Each row is a point on a landscape with many valleys, with its height.
From any point a ball rolls to the lowest of the 5 points nearest to it. It stops when none of these is lower. Distance is the straight distance between rows; heights are no part of it.
zik height 31.4: [130 142 168 143 153 105  58 178 146 105 176  66 129 197 125 145  60 101
 110  85 143 132 140 100 127 143 121  81  69  67 119 145 153  73 166]
kalen height 17.7: [144 139 178 147 154  94  71 152 143 108 177  74 140 186 135 170  88 113
 116  76 154  91 150 112 112 134 122  84  76 118  97 157 162  90 133]
mopev height 15.3: [125 126 129  74  79 148 165 126 130 155  82 143 149 118 135  94 144 155
 131 148 130  97 134 117 129  97 132 156 123  93 139  74 163 118 104]
kevu height 29.7: [128 120 127 133 111 120 103 116 149 126 109 123 144 156 123 124 105 117
 150 118 138  95 137 136 117 121 137 156 125 109 145 123 125  85 126]
disar height 28.8: [149 137  99 100 124 136 127  48 182 103 165 155  89 114 178  78 134 136
 110 131 109 117 104 108 159 126 104 178 140 144 148 148 107 104 148]
Fes height 17.3: [131 128 138 108  95 105  88 115 160 120 142 105 141 174 152 106  67 129
 127 106 138 107 115 116 140 120 130 138 115  94 142  97 152  75 131]
vifud height 20.3: [147 123 109 123 151 140 169  86 139 137 105 152  93 102 149 116 168 115
 158 145  96  92 123 153  93 109 101 165 145 156 125 170  95 152 114]
Vumit height 42.9: [129 164 148 157 186 119  63 117 143 113 184 122 112 164 155 159 107  91
 108 117 174 113 133 141 135 149 116  90 131 163 106 166 110 139 122]
nonez height 39.5: [163 125 118  98 132 160 188 113 102 193  45 103 113 129 127  79 170 159
 140 126  86  70  99 147  92  62 144 174  81  80 146  72 140 107 105]
Rupil height 43.2: [115 166 135 155 180 122  49 141 130 110 169 106 111 149 134 157  98  93
  94 131 156 158 133 143 155 164 122  73 123 130 124 152 121 131 152]
Pefeb height 17.4: [114  85 160 177 136 118 136 173  90 119 153 114 137 118 108 159 157 137
 101 109 154 194 134 123 156 158 166  49 174 188 100 160 124 177 120]
Sogig height 19.0: [118 120 130 105  84 117 113 140 142 125 113 109 155 155 134 115  75 138
 144 117 146 108 125 115 133 115 136 136 125  84 149  88 165  85 133]
tid height 22.1: [111 125 127  96  73 120 136 152 125 137 105 136 170 136 133 120  99 139
 134 132 141 117 130 119 134 124 140 141 130  94 146  77 161 102 126]
napi height 24.5: [109 158 103 116 116 122  83 110 151 115 165 139 124 114 142 125 102 133
 116 142 141 185 115 123 164 148 125 116 152 126 143 116 125 136 145]
rig height 23.5: [127 128 114 109 101 120 110  90 159 124 115 141 128 150 141 100 112 124
 137 123 127 103 126 121 141 120 127 166 137 111 149 116 132  94 128]
rim height 27.4: [125 140 119 151 162 126  90  76 159 110 169 143  94 149 147 125 113  89
 130 135 141 110 125 144 143 142 117 141 141 141 127 166  78 122 132]
Puz height 12.7: [121 139 138 124 101 110  78 137 143 121 142 110 145 165 145 120  71 111
 117 113 146 140 123 118 152 141 125 127 121  91 140 108 148  96 144]
Loso height 28.5: [153 112 110 107 118 138 121  61 169 115 125 134  99 139 160  83 131 126
 129 114 110  95 119 119 131 124 110 184 134 127 149 144 109  90 136]
det height 48.1: [116 159 136 156 183 123  88 102 141 105 191 139 104 127 149 157 113  98
 121 127 169 118 131 157 139 141 121  84 153 178 113 168 102 171 114]
Filup height 33.5: [141 166  99  70 120 120 185  37 187  91 176 162  81  73 162  84 157 161
 105 158  97 142 105 109 145 100 102 156 122 163 126 134 121 130 160]
kapop height 12.6: [131 115 140 144 103 134 165 153  83 168  76 128 164 128  97 138 148 128
 172 130 118  94 157 139  93 109 133 144 119 129 113 110 129 139 102]
lakis height 34.0: [125 139 122 154 182 117 129  81 147  86 195 165  73 111 141 130 124 101
 129 150 150 123 115 160 141 130 114 122 148 166 120 172  76 155 126]
Zafu height 6.7: [122 178 113 149 164 140  44 140 136 110 179 106 107 133 143 130  87 112
  82 131 139 219 124 143 173 181 130  75 134  94 132 122 142 131 147]
Dape height 26.5: [129 130 106 106 122 150 181 110 132 154  72 175 122  91 131  89 183 137
 150 158  98 126 127 120 114 107 119 181 135 127 141 118 109 156 116]
balu height 22.3: [126  97 164 154 107 108 153 214  76 137 116 107 184 136  96 164 142 122
 126 121 135 135 157 111 107 148 142  98 137 151  98 140 148 139 126]
reka height 20.8: [104 125 146 120 102 112 103 172 121 119 123 120 166 151 124 150  87 115
 119 123 139 157 132 125 143 140 130 114 134  98 142 105 151 103 150]
Pefi height 21.6: [104 142 103  72  81 143 150  99 151 127 124 165 135  90 144  90 154 160
 124 162 129 135 127 105 142 117 125 147 137 137 130  87 145 153 123]
tela height 36.9: [116 159 170 144 178 116  74 185 126 109 167  90 141 156 139 194 111 108
  79 102 156 135 140 122 140 152 108  43 116 152 106 158 159 135 133]
laf height 25.8: [125 113 165 149 129 100 124 209 116 112 150  79 177 159 115 200 105 112
 116 109 143 123 142 105 104 137 120  74  97 111 105 143 178 100 154]
Sebi height 13.1: [161 121 122 128 130 142 158 102 110 167  75 106 112 143 118 123 154 131
 165 110  91  53 126 149  81  95 127 168 101 132 127 125 115 111 111]
pasat height 31.8: [103 137  98 116 121 127 107  92 152 106 147 160 115 109 129 123 128 122
 129 150 129 150 118 121 153 133 123 152 148 132 147 125 106 136 146]
bog height 34.6: [124 163  99 141 174 126  99  65 157  92 204 160  78 111 138 117 105 109
 114 151 148 162 109 140 173 134 123 131 139 129 142 151  85 144 145]
lote height 23.7: [136 115 127  98  90 136 142 109 152 135  93 121 141 141 139  91 113 148
 144 118 117  71 115 119 119  87 136 170 117  91 156  85 160  82 110]
nusut height 30.2: [123 158 165 154 164 113  67 163 134 109 160  98 140 159 138 183 110 100
 103 109 160 118 137 130 130 146 115  74 116 150 102 159 136 130 134]
Zazuf height 25.5: [136  87 171 147 103 104 161 215  78 136 130  92 185 140  94 179 128 127
 138 109 139 117 158 103 105 140 128  91 121 135  96 132 166 119 132]
nar height 23.2: [158  99 118 112  97 137 125  78 164 129 106 119 118 156 143  76 111 151
 139 106 109  62 111 123 125 104 138 181 117 101 156 116 140  72 117]
dofe height 35.6: [138 124 125 120 109 144 152 118 120 158  70 134 147 128 118 119 137 139
 159 133 115  79 136 129 113 100 133 168 114 101 147  99 129 113 110]
migo height 20.5: [138 122 138 136 105 127 153 139 102 151  91 122 153 136 106 150 140 127
 166 121 123  77 151 139  85 109 125 146 113 134 124 122 128 121 111]
laro height 28.9: [182 105 126 134 145 130 134  73 131 124 120 116  90 149 154 123 136 113
 151 100  94  41 114 153  91 119 112 163 133 154 120 168  97 109  99]
sesa height 25.7: [ 95 115 120 108  74 130 148 151 107 130 135 164 142  99 122 103 140 159
 114 154 138 199 124 104 170 154 163 109 170 127 132  96 137 164 131]
Sapev height 25.9: [124 134 102  94 116 150 220  91 151 147 101 182 108  63 143  67 195 158
 132 170  94 152 119 106 124  97 107 173 120 137 125 118 116 185 127]
Lifi height 40.2: [111 120 161 166 146 113 107 182 105 119 143 120 150 130 116 170 135 121
 106 121 155 161 137 131 131 164 136  65 158 169 108 157 125 152 125]
Nake height 29.8: [145  89 171 137 112  98 162 236  93 126 163  68 189 142 116 211 126 146
 122  90 139 110 145  92  84 110 104  71  94 132  84 137 202 111 134]
pemom height 26.0: [140 133 100  67 105 145 153  52 180 117 126 130 105 109 182  71 150 153
 114 132 102  92 108 110 146 112 109 169 136 136 132 124 136  98 127]
sisil height 33.0: [139 127 101  87 115 149 169  86 170 129  95 149 108 100 165  89 172 135
 135 136  91 102 114 124 128 105 112 192 125 125 147 131 110 116 131]
zagom height 18.0: [123 129 123 137 136 139 173 112 114 133 116 173 101  88 121 125 167 122
 162 150 112 120 141 146  95 112 118 155 152 165 110 156  91 189 107]
Fugig height 28.3: [111 124 139 140 114 113 108 162 120 119 112 121 156 135 106 159 109 115
 138 133 141 134 138 126 125 145 130 118 140 130 132 135 132 121 127]
foza height 27.3: [140 118 149 153 130 110  77 103 148 124 138 106 125 178 132 130  84 109
 136 100 138  86 132 127 123 132 127 147 109 115 136 139 127  83 125]
busu height 48.3: [120 157 103 159 189 138  71 102 122 101 200 141  96 109 117 143 100 115
  99 142 159 203 111 149 176 153 135  82 133 119 135 135  95 162 145]
vovu height 44.9: [105 121 147 163 141 122 100 191 100 116 141 103 135 140 110 167 119 111
  97 129 149 194 132 124 147 169 146  63 150 147 112 156 136 133 147]
Lod height 27.8: [133 120 149 148 119 100  94 139 137 115 127  98 153 167 120 151  85 122
 147 105 145  90 135 124 105 122 129 130 104 105 135 127 142  82 138]
non height 24.1: [103 113 120 136 127 129 147 119 120 109 155 180 118  81 101 128 140 136
 142 151 144 190 121 128 150 141 147 127 151 150 130 139  92 182 124]
nisa height 39.0: [ 95 105 146 157 110 123 124 212  87 120 123 102 151 140 116 147 114 134
  96 128 132 226 125 102 169 170 151  70 165 124 126 136 146 117 165]
subas height 25.2: [150 117 166 159 131  93 116 182 129 122 168  80 170 152 127 192 106 137
 132  77 153  76 152 112  94 111 100  90  88 144  97 132 180 102 129]
bap height 18.3: [148 129  99 108 131 161 179  93 140 155  66 139 110 120 134 100 177 122
 158 132  79  94 125 135  99  94 118 185 118 121 142 134 104 131 118]
taru height 64.4: [116 111 129 179 171 136 116 158  99 104 161 106 109 113  94 149 116 137
  87 120 148 252 125 129 174 167 161  52 160 149 116 144 121 155 134]
kon height 30.9: [148 132 115 107 130 166 194 121  96 202  42 154 120 115 125  86 193 132
 138 161  82 107 127 132  92  80 121 182 100 110 130  93 111 150 109]
Gugat height 28.4: [114 147  93  65 102 147 195  73 158 141 108 166 117  69 157  78 188 168
 115 183 109 120 121 106 131 103 103 155 124 141 122 100 146 151 123]
Sorag height 32.6: [108 155 126 140 148 114  60 129 137 112 155 124 126 152 133 147  94 104
 118 130 151 156 131 137 154 156 129 109 133 118 131 137 116 117 146]
Lus height 25.4: [114 143 105  67  95 155 201  92 137 150 108 177 130  70 138  75 189 165
 109 180 125 137 130 100 135 116 123 146 126 143 115  86 147 174 112]
Paza height 48.7: [109 108 162 166 167 126 112 166 101 110 170 118 131 113 110 174 141 126
  90 117 166 183 133 139 142 162 146  55 168 180 100 162 117 177 115]
Lalag height 21.7: [147 104 132  97  90 124 125  89 164 119 117 115 126 165 152  69  92 149
 130  99 122  74 102 116 118 105 133 169 110  99 157  97 160  65 117]
Muret height 49.3: [166 127 135 138 123 144 181 114  77 188  59  90 113 132 101 144 154 154
 168 114  90  55 127 160  62  77 138 153  80 126 115  95 133 111 103]
muv height 24.6: [160  96 106  89 113 158 163  69 162 141  82 118 105 128 158  70 155 150
 131 101  85  64 103 118 120 101 134 186 116 107 151 120 131  84 122]
paz height 38.1: [105 133 125 142 125 124  92 182 111 114 142 110 140 136 125 145  99 127
  87 123 131 228 120 124 162 175 133  73 160 108 136 110 149 122 156]
baf height 18.9: [117 111 153 149 105 115 145 186  88 139 107 130 172 128  97 164 143 117
 151 123 136 124 160 123 116 151 129 114 144 152 103 139 130 146 116]
kom height 55.3: [113 163 131 164 197 135  61 133 125 110 177 115 100 127 120 159  99 110
  93 132 162 180 125 157 164 179 138  65 134 134 114 156 104 158 140]
mizu height 19.5: [141 128 128 130 128 151 195 122  92 185  75 156 112  99 110 100 192 124
 158 154  94 127 143 135  81 105 117 171 125 147 109 130  98 182 105]
tuf height 24.0: [157 118 104  68  98 157 169  76 163 149  79 116 120 123 169  67 165 158
 125 128  88  61 106 120 117  85 123 173 108 103 140  96 160  93 110]
zal height 36.3: [126 156  90 110 134 119 107  54 165  97 191 161  87 108 146 104 112 131
 114 147 124 156 107 122 161 122 112 151 141 140 147 129 100 132 154]
kato height 30.3: [147 142  92 109 153 122 160  49 182  79 181 160  67  81 169  77 141 135
 120 144 108 137 102 128 156 110  97 172 132 153 142 166  91 115 164]
fad height 33.6: [127 127 144 151 138 112 105 147 121 132 129 125 151 149 125 173 129 109
 143 120 146  97 157 138 102 138 119 119 140 165 113 143 117 142 122]
nik height 21.8: [102 122 115 106  82 145 162 135 118 139 110 176 146  91 120 102 161 148
 138 158 133 161 130 107 148 127 150 145 146 128 145 100 125 172 119]
logam height 26.7: [162 118 117  82 118 166 184  96 138 174  54 102 120 134 151  62 165 174
 119 125  85  54 104 142 103  64 133 164  92  81 142  70 156 102  99]
kufi height 27.9: [147 127 118  72 107 166 186 109 131 177  59 116 129 134 145  73 168 170
 117 148 104  67 117 133 110  65 131 157  94  87 140  57 174 112  82]
rizi height 25.1: [126 135 114  75 104 165 194 113 130 173  69 159 142  95 150  77 182 153
 132 163 112 118 132 107 122  97 117 166 124 121 127  78 149 144 110]
Pef height 26.4: [113 114 153 143 110 105 122 191 108 127 118 106 182 144 102 174 108 113
 130 116 136 130 145 121 116 146 133 110 125 120 125 135 139 105 142]
Lub height 28.0: [165 119 153 154 127  95 117 121 123 137 134  95 153 167 137 169 117 129
 153  83 128  49 145 147  81 109 120 132  99 153 109 130 142 110 105]
zizaz height 44.6: [168 113 110 108 138 150 180  95 110 173  51  98 105 135 124  93 160 148
 151 110  69  58  98 149  84  74 144 172  88  92 141 107 123  99 116]
Ras height 34.1: [112 118 149 152 117 114 116 201  98 118 123 114 165 142 107 162 110 109
 114 125 138 183 139 121 139 154 138  86 144 130 114 141 141 120 155]
Kob height 61.5: [110 152 149 159 193 128  77 163 120 108 172 107 120 131 121 179 116 107
  79 116 169 178 128 141 144 167 136  43 144 167 100 159 128 165 132]
Tebu height 22.9: [138 127 103 116 141 142 178  89 130 158  77 150  91  90 136 109 184 121
 163 156  83 104 127 141  99 100 107 179 123 140 131 151  86 149 121]
demeb height 23.0: [122 135 166 146 147 105  83 180 138 109 155  83 150 172 127 189  97 104
 112  98 151 105 146 121 114 139 117  81 102 128 103 156 152 110 137]
Bamot height 21.4: [122 123 126 122 107 142 163 128 112 149  83 160 146 105 112 114 157 131
 161 147 117 128 137 124 116 125 132 164 137 126 137 116 110 147 118]
tope height 8.3: [154 104 140 161 123 113 118 114 134 133 116 103 140 165 123 141 108 128
 158  92 118  48 137 139  93 120 132 155  99 125 133 144 136  89 117]
Lud height 26.6: [148 131 132 146 150 121 122  90 142 126 136 146 111 139 144 145 140 105
 151 129 122  71 131 154 104 121 109 151 150 172 115 169 100 133 108]
tosir height 19.6: [128 106 153 145 103 120 155 187  86 155  97 116 177 137  94 159 130 130
 158 120 140 111 153 128 100 131 131 120 110 123 116 118 138 114 121]
zibil height 29.9: [104 140 130 141 132 117  76 157 130 117 137 118 145 150 125 147  95 103
 115 136 145 159 137 127 141 154 131 108 130 115 135 132 125 111 144]
nuva height 22.7: [114 131 111 126 127 135 139 106 142 135 117 165 120 107 122 117 148 118
 149 148 117 114 129 134 121 127 121 170 141 141 144 148  89 139 129]
torep height 32.7: [116 137 149 133 142 107  85 196 125 116 146  84 151 163 119 177  77 102
 112 110 144 164 138 114 128 143 123  83 116 104 119 141 155 101 158]
Gug height 21.3: [144 132 126 135 128 131 146 105 118 150 105 139 117 129 137 146 152 118
 165 129  99  69 144 149  82 111 117 152 137 166 114 154 100 143  98]
viz height 18.8: [124 118 125 138 129 134 203 116  96 162  99 186  99  70 101  91 183 134
 158 156 103 152 142 125  98 114 127 165 136 154 107 151  88 208 103]
Lovuk height 35.9: [165 100 114 125 131 144 152  80 138 138  79 115 105 150 130 101 143 129
 159  97  91  55 119 143 100 102 131 180 111 115 142 139 112  92 109]
porap height 38.7: [156 109 129 143 118 124 148 106 124 155  80 109 125 148 110 125 129 144
 165 103  93  50 129 147  84  96 126 165 107 112 136 115 130  87 109]
zofan height 43.0: [ 99 102 146 162 130 117 128 154 106 119 138 151 142  98  90 148 140 129
 124 134 151 172 132 131 137 162 163  99 165 162 112 144 109 179 124]
Fil height 40.7: [108 160 124 127 127 128  66 184 124 116 147  93 139 148 142 149  80 120
  89 128 130 211 124 126 163 164 121  75 139  90 140 113 165 107 157]
gur height 28.2: [145 108 167 147 113  96 126 195 109 122 139  85 178 152 109 191 116 130
 138 101 137  93 153 124  98 128 112  94 101 138 100 131 162 113 122]
zuk height 16.8: [ 95 142 112 148 152 120  86 116 135 110 166 144 120 130 116 142 105 102
 119 137 153 162 126 143 151 153 130 111 152 136 133 147  99 145 144]
Livo height 16.5: [127 116 144 143 116 132 166 152  89 160  93 148 153 113  99 135 161 123
 157 139 126 111 161 127  99 146 135 135 143 154 110 135 113 178 102]
debal height 31.3: [114 147  92 120 126 124 107  97 145  99 181 158 109  95 126 122 114 142
 112 147 137 189 112 128 170 136 125 122 154 137 143 111 108 150 146]
kug height 21.9: [133 127 146  88  73 142 182 154 110 154  78 133 168 129 127  98 117 168
 143 140 137  84 134 127 116  97 145 142 114  73 141  53 179 104  98]
duki height 32.2: [120 138 117 128 132 114  96  92 153 114 146 147 125 143 134 125 113 116
 141 133 146 121 126 134 143 133 125 151 134 133 142 145 104 114 141]
nav height 35.7: [132 153 111 114 120 120  60  85 161 122 184 130 103 156 167  92  93 113
 104 127 133 146 111 109 167 142 115 143 134 117 140 112 125 102 142]
benes height 37.7: [100 133 134 161 163 125 100 134 122 105 168 135 116 115 110 163 127 113
 121 137 166 154 132 151 140 150 135  91 154 167 116 148  98 170 125]
tigaz height 29.4: [127 128 110  97 111 152 158 109 132 159  76 151 134 108 135  94 162 131
 152 142 103  99 125 131 122 105 118 174 126 115 154 106 127 122 122]
mozer height 52.5: [102 102 126 170 142 130 132 156  95 108 156 140 123 104  92 145 133 132
 109 126 155 224 120 129 169 160 174  79 165 148 120 144 105 169 130]
dege height 46.2: [ 99 125 135 159 147 117  97 161 110 113 156 128 131 129 108 165 126 113
 120 135 159 171 132 134 141 162 142  84 152 155 113 149 117 156 130]
lov height 32.3: [106 151 120 135 140 119  54 153 128 114 157 110 126 142 133 150  84 122
  99 129 140 194 121 132 166 162 128  84 146 110 135 114 143 119 159]
fesot height 22.6: [128 125 169 153 131  91 102 181 133 116 149  70 161 175 109 174  78 112
 124  90 142 102 141 109 105 132 117  91  83  98 112 142 163  91 150]
bis height 23.1: [101 138 116  91  81 121 113 129 139 125 129 142 150 134 142 120 102 136
 125 142 143 143 122 118 145 134 129 132 140 108 144  92 156 118 126]
nore height 46.5: [169 120 105 122 142 148 174  93  89 188  53  97  98 146 124 121 163 139
 159 105  69  54 117 151  65  72 141 166  89 119 116 122 123 119 104]
dib height 24.4: [169 109 104 114 151 132 139  62 158 120 123 139  80 133 171  92 146 110
 137 125  97  79 111 138 125 124 111 187 136 137 134 181  93  95 129]
taz height 39.4: [113 143 144 153 155 112  68 170 124 118 153 107 133 150 116 168 105 101
 100 125 151 159 136 135 141 164 131  74 132 137 117 159 128 128 145]
Sov height 27.1: [109 132 111 107 102 135 127 117 145 133 110 158 135 113 127 117 145 133
 145 151 129 130 129 125 139 129 123 153 140 121 152 115 118 131 129]
runar height 33.1: [101 105 132 139  88 132 130 178  97 117 128 137 153 114 120 126 123 141
  99 131 136 220 120 114 169 166 160  93 177 129 131 105 142 138 142]
linod height 32.5: [144 123 134 143 144 122  83  91 155 110 140 123 113 168 142 127 112 106
 133 120 127  85 127 128 123 136 119 164 133 135 132 155 105  98 130]
Beza height 38.6: [108 167 130 153 174 133  49 168 116 110 158  93 111 149 130 164  91 106
  78 125 140 212 128 132 161 179 126  59 129 110 121 148 145 121 159]
gol height 29.0: [120 134 104 114 126 133 131  81 163 112 138 162 103 113 146 106 138 125
 139 141 120 121 107 129 145 120 113 166 140 138 146 140 100 124 142]
Vati height 28.1: [158 110  93  87 122 149 159  61 172 124 102 132 101 114 168  77 156 130
 129 119  88  91 108 118 137 116 110 191 120 122 144 146 114  98 131]
folez height 53.3: [144 183 119 172 230 162  55 134 117 124 191  93  76 119 122 144 104 113
  76 122 156 211 132 156 176 187 145  41 116 106 125 145 124 159 141]
gero height 23.3: [118 144  99  75  89 129 121  85 162 112 128 143 126 124 167  93 132 148
 126 139 126 111 121 111 152 113 121 158 139 128 139  99 147 110 121]
Pir height 20.2: [144 132 103 140 157 127 140  65 163 103 152 158  75 115 152 108 145 113
 142 144 117 103 115 145 128 124 105 165 151 157 136 186  77 124 134]
Gegi height 40.8: [102 101 148 153 104 123 134 186  93 125 118 132 163 116  91 140 134 123
 122 130 146 182 140 115 149 172 154  96 157 144 131 137 129 147 138]
Foso height 34.8: [121 157  85  85 115 122 145  57 166  84 185 172  92  72 143 100 139 155
 120 157 124 158 108 116 157 112 112 147 139 151 142 115 115 148 145]
sur height 21.5: [115 133 104  83  91 150 151 111 143 148  89 150 141 118 145  94 139 144
 141 147 120  97 128 116 135 115 129 160 132 110 149  97 139 114 117]
Bego height 25.6: [ 99 127 127 135 115 127 110 140 129 110 149 160 136 105 105 134 120 122
 135 146 147 178 121 133 156 147 141 125 156 137 137 126 109 158 138]
Von height 31.7: [118 168 110 140 149 125  50  93 147 105 186 140  99 135 146 120  95 114
 103 132 148 178 117 132 173 156 123 114 130 111 135 122 115 127 149]
ged height 22.4: [117 128 112 109 121 143 196 102 137 132 113 187 108  61 117  80 174 142
 146 167 114 163 130 117 130 106 122 164 122 140 133 131  98 182 133]
Nid height 57.6: [169 131 117 125 154 148 196 110  69 205  45 103  99 140 113 112 178 148
 152 124  74  72 111 154  62  62 134 158  73  98 123 102 123 124 104]
tig height 47.9: [117 169 144 150 166 123  43 162 129 108 160  82 115 166 139 155  84  89
  94 112 146 174 129 137 159 173 125  74 113  97 125 149 140 114 152]
bipar height 24.8: [104 138 120 123 118 114  88 134 144 117 135 131 138 144 128 133 109 115
 130 132 140 137 127 128 148 142 133 135 146 113 144 121 122 115 142]
fir height 72.9: [124 163 150 157 215 135  86 138 123 109 197 116 100 117 143 179 115 118
  71 112 185 169 123 149 156 148 137  37 143 177 106 147 118 192 116]
zev height 31.2: [144 119 138 120 101 141 174 143 116 166  61 128 153 135 116 104 129 158
 156 131 115  75 127 137 111  81 141 161  98  81 154  69 161  98 114]
pup height 30.5: [126 114 169 147 132 112 116 214 101 115 150  93 177 151 119 210 132 120
 107 106 148 132 146 113 116 140 111  63 122 163  99 150 168 129 133]
Vis height 22.2: [115 109 126 137 100 134 151 146 103 134 116 182 143  93 101 111 165 134
 152 153 131 162 135 116 139 140 143 142 158 141 133 123 108 178 129]
nem height 26.3: [108 130  95  92 105 135 171  90 135 107 146 188 113  68 120 101 151 160
 126 159 123 169 123 113 155 113 137 147 145 141 136 112 109 177 133]
selav height 32.8: [125 111 143 145 108 100 137 168 117 132 108 101 171 148 101 151 100 129
 156 113 134  89 146 136 101 117 132 128 103  95 135 112 157  88 135]
Boga height 31.5: [108 135 135 149 147 119 118 120 130 118 146 154 125 121 125 160 142 108
 147 137 146 109 138 150 112 137 122 124 159 170 120 160  95 166 114]
tov height 35.8: [199  72 114 124 135 155 146  67 143 133  92 108 103 141 136  62 131 157
 129  75  69  52  95 126  99 119 148 186 107  99 147 140 131  69 114]
rofad height 29.6: [148 108 149 151 106 120 175 176  69 170  86 102 170 132  81 161 131 149
 170 114 126  66 153 137  75 110 135 136  88 110 110  95 151 112 116]
gon height 48.9: [103 129 129 162 145 137  93 169 104 114 151 114 125 121 113 149 109 127
  97 129 146 228 116 131 164 168 139  68 153 127 126 133 131 135 150]
kasa height 22.8: [164  95 113  86  97 148 145  79 162 136  97 105 119 150 158  51 114 167
 123  98  99  51  98 120 116  98 140 173 102  96 154  99 168  74 102]
pep height 29.5: [144 127  97  70 112 161 188  84 154 162  70 134 120 113 162  73 177 149
 126 141  95  84 115 125 121  84 110 182 108 115 142  93 142 124 109]
Bibop height 27.7: [175  93 131 143 142 127 117  79 148 126 111 113 106 163 134 110 118 133
 147  89 102  46 123 138  96 119 134 176 122 139 126 156 111  79 106]
gele height 32.4: [123 106 158 123  91 113 163 199  91 133 106 101 189 143  94 138  93 131
 141 118 141 128 139 113 120 127 140 116 124  76 132  93 160  95 149]
vizi height 34.9: [136 135 155 136 121  97  62 151 151 104 168  81 134 198 144 113  40 111
 116  90 136 134 130 110 136 146 128 112  88  66 138 117 157  70 156]
zoka height 30.1: [109 139  90  93 108 128 138  98 141 103 166 171 107  76 120 112 138 156
 120 158 136 181 113 108 164 127 138 126 150 142 135 104 119 168 137]
Vus height 19.1: [131 128 104 128 152 135 182  86 145 118 124 168  80  79 129 104 179 128
 157 164  97 124 124 145 110 110 109 173 128 155 132 173  81 165 127]
kekik height 23.4: [158 117 117 138 158 124 144  77 147 116 132 135  79 126 162 120 154 101
 156 131  94  70 121 157  95 113 103 165 149 170 118 190  86 136 110]
Pokas height 39.9: [143 124 129 120 119 150 187 138  77 195  45 135 135 125 104 110 161 149
 158 142 112  93 140 133  87  95 137 177  89  95 129  85 126 126  98]
mazof height 10.9: [ 93 133 116 125 106 121 102 160 119 113 136 138 148 126 124 129 100 123
 114 140 138 187 122 121 164 153 138 110 154 122 147 107 133 126 146]
bodus height 41.4: [106 115 109 133 129 131 111 133 113 105 170 148 119  93 106 133 118 147
 104 141 150 227 109 133 179 153 152 102 163 136 126 109 112 163 137]
Sibo height 17.8: [129 131 108 133 166 118 169  79 150  99 155 170  72  81 140 118 154 118
 146 154 114 116 114 160 122 105 101 161 128 163 130 179  77 156 130]
bukit height 16.7: [112 111 133 152 137 125 151 132 110 122 145 176 115  83 103 126 158 131
 157 146 142 152 146 137 116 130 142 120 157 176 107 156  92 203 106]
Bida height 28.7: [125 138 153 144 147 106  70 150 141 118 149 100 143 176 126 158  90  98
 117  99 150 118 139 125 126 145 130 105 117 118 115 144 136  97 141]
Nema height 17.5: [129 119 127 145 116 127 143 137 112 152 100 139 146 119 107 151 147 116
 167 140 127 100 151 141  99 130 125 145 140 151 115 135 108 143 106]
Peg height 38.5: [118 137 145 118 109 111  82 186 132 113 148  82 154 170 139 142  57 120
 104 116 132 175 121 110 140 143 121  80 122  73 140 102 175  87 167]
Zuro height 27.0: [121 138 161 140 146 101  73 188 133 103 154  66 152 178 121 172  75  95
 112  95 144 134 139 111 122 142 120  83  89  87 116 149 157  88 160]
lasu height 22.0: [140 128 177 140 147 101 102 200 131 107 181  68 154 165 136 204 100 117
  97  78 144 103 143 102 105 119  96  59  82 121  98 154 191 112 135]
Mago height 18.2: [106 128 114  72  67 146 168 132 120 147 100 164 155 104 142  95 154 149
 124 163 137 126 132 105 141 120 131 142 136 118 127  73 160 138 107]
diga height 34.2: [136 136 150 148 147 107  83 121 144 117 154 112 137 168 144 162 107 105
 139 107 141  75 148 132 111 137 120 121 121 157 108 155 109 113 114]
Vozi height 39.7: [119 161 111 173 186 145  65 155 116 117 168  99 100 124 119 149  98 122
  81 127 148 233 124 147 177 172 142  61 132 110 128 139 129 148 141]
ges height 28.6: [114 139 104  67  99 143 204  80 150 117 141 184 118  57 131  81 180 174
 111 176 121 157 122 104 139 108 125 142 127 156 111  96 133 183 130]
bafit height 31.6: [116 161 102 135 144 134  64 129 129 102 185 131 104 116 134 137  96 133
  86 143 138 233 113 132 176 163 133  82 144 112 140 107 144 152 143]
Pakal height 20.0: [114 105 121 140 115 138 190 120 100 143 108 183 124  82  95  96 175 133
 145 150 125 168 138 116 125 127 149 150 139 144 129 131  92 194 115]
leruv height 34.7: [120 126 161 148 134 117 113 190 107 124 150 118 167 133 118 188 139 114
 107 114 155 138 152 121 125 151 126  77 144 172  99 150 137 160 122]
livuz height 30.7: [111 107 154 128  84 112 154 213  90 131 108 111 184 143 114 138 103 130
 127 121 134 155 138 105 139 149 141 106 140  99 135  97 156 106 148]
gire height 26.9: [101 116 145 120  94 118 116 201 109 119 123 108 171 148 119 144  90 122
 107 121 135 201 135 112 148 155 134  89 159  91 130 106 165 108 156]
todu height 67.8: [126 192 145 155 216 143  71 146 127 106 189 101 102 142 143 164 111 105
  69 111 174 165 131 153 160 164 131  29 125 164 109 155 129 177 127]
gamaf height 15.2: [153 121 129 132 117 137 174 138  81 186  49 116 141 136  90 124 144 150
 163 127 102  74 139 142  83  82 138 163  88  93 137  81 142 108 108]
Meb height 26.1: [140 118 156 153 108 106 136 167 107 149 115 103 163 145 105 175 118 123
 158 110 135  72 160 131  83 116 126 128 113 140 115 126 141 116 109]
Debe height 44.3: [147 126 125 107 118 156 181 122 106 180  48 132 136 123 122  96 167 141
 151 142  92  93 133 138  96  79 133 180  97  98 144  81 129 118 105]
Vetul height 32.9: [197  78 124 130 143 140 136  76 123 135  98  97  99 153 133 102 137 135
 149  83  73  38  99 149  80 112 137 180 105 135 126 160 107  90  99]
dile height 19.9: [136 126 121  98  92 130  92  77 165 123 139 129 119 166 161  87  95 126
 115 115 132  94 114 103 141 122 126 167 130 114 149 107 149  76 121]
tudig height 25.3: [121 139 105  91 123 136 195  82 154 118 128 180 107  63 135  90 174 155
 136 170 106 153 117 112 137 107 113 164 126 146 143 122 112 169 138]
vut height 36.8: [107 108 137 157 149 123 129 138 108 109 159 152 123  97  90 154 134 125
 127 137 160 193 130 136 146 146 157 100 159 164 122 150 102 180 122]
benor height 14.9: [118 127 111 142 148 118 152  94 139 107 150 172  98  80 116 126 144 110
 158 155 135 148 124 145 122 122 122 140 150 154 131 168  85 169 125]

For each start below, name the point where the ball stops.
Loso | Puz
vovu | kapop
laro | benor
logam | Puz
ges | benor
tov | Puz
Vati | benor
Sapev | benor

Call two points neighbours if one is among the 5 nearest of the other. Go from one point of each pair to the other, from neighbour to neighbour, staying as low as possible. Name the highest point that can't be avoided.
gamaf and mopev | rofad
Puz and kapop | tid
Puz and mazof | reka
kapop and mopev | nik
benor and kapop | Gug
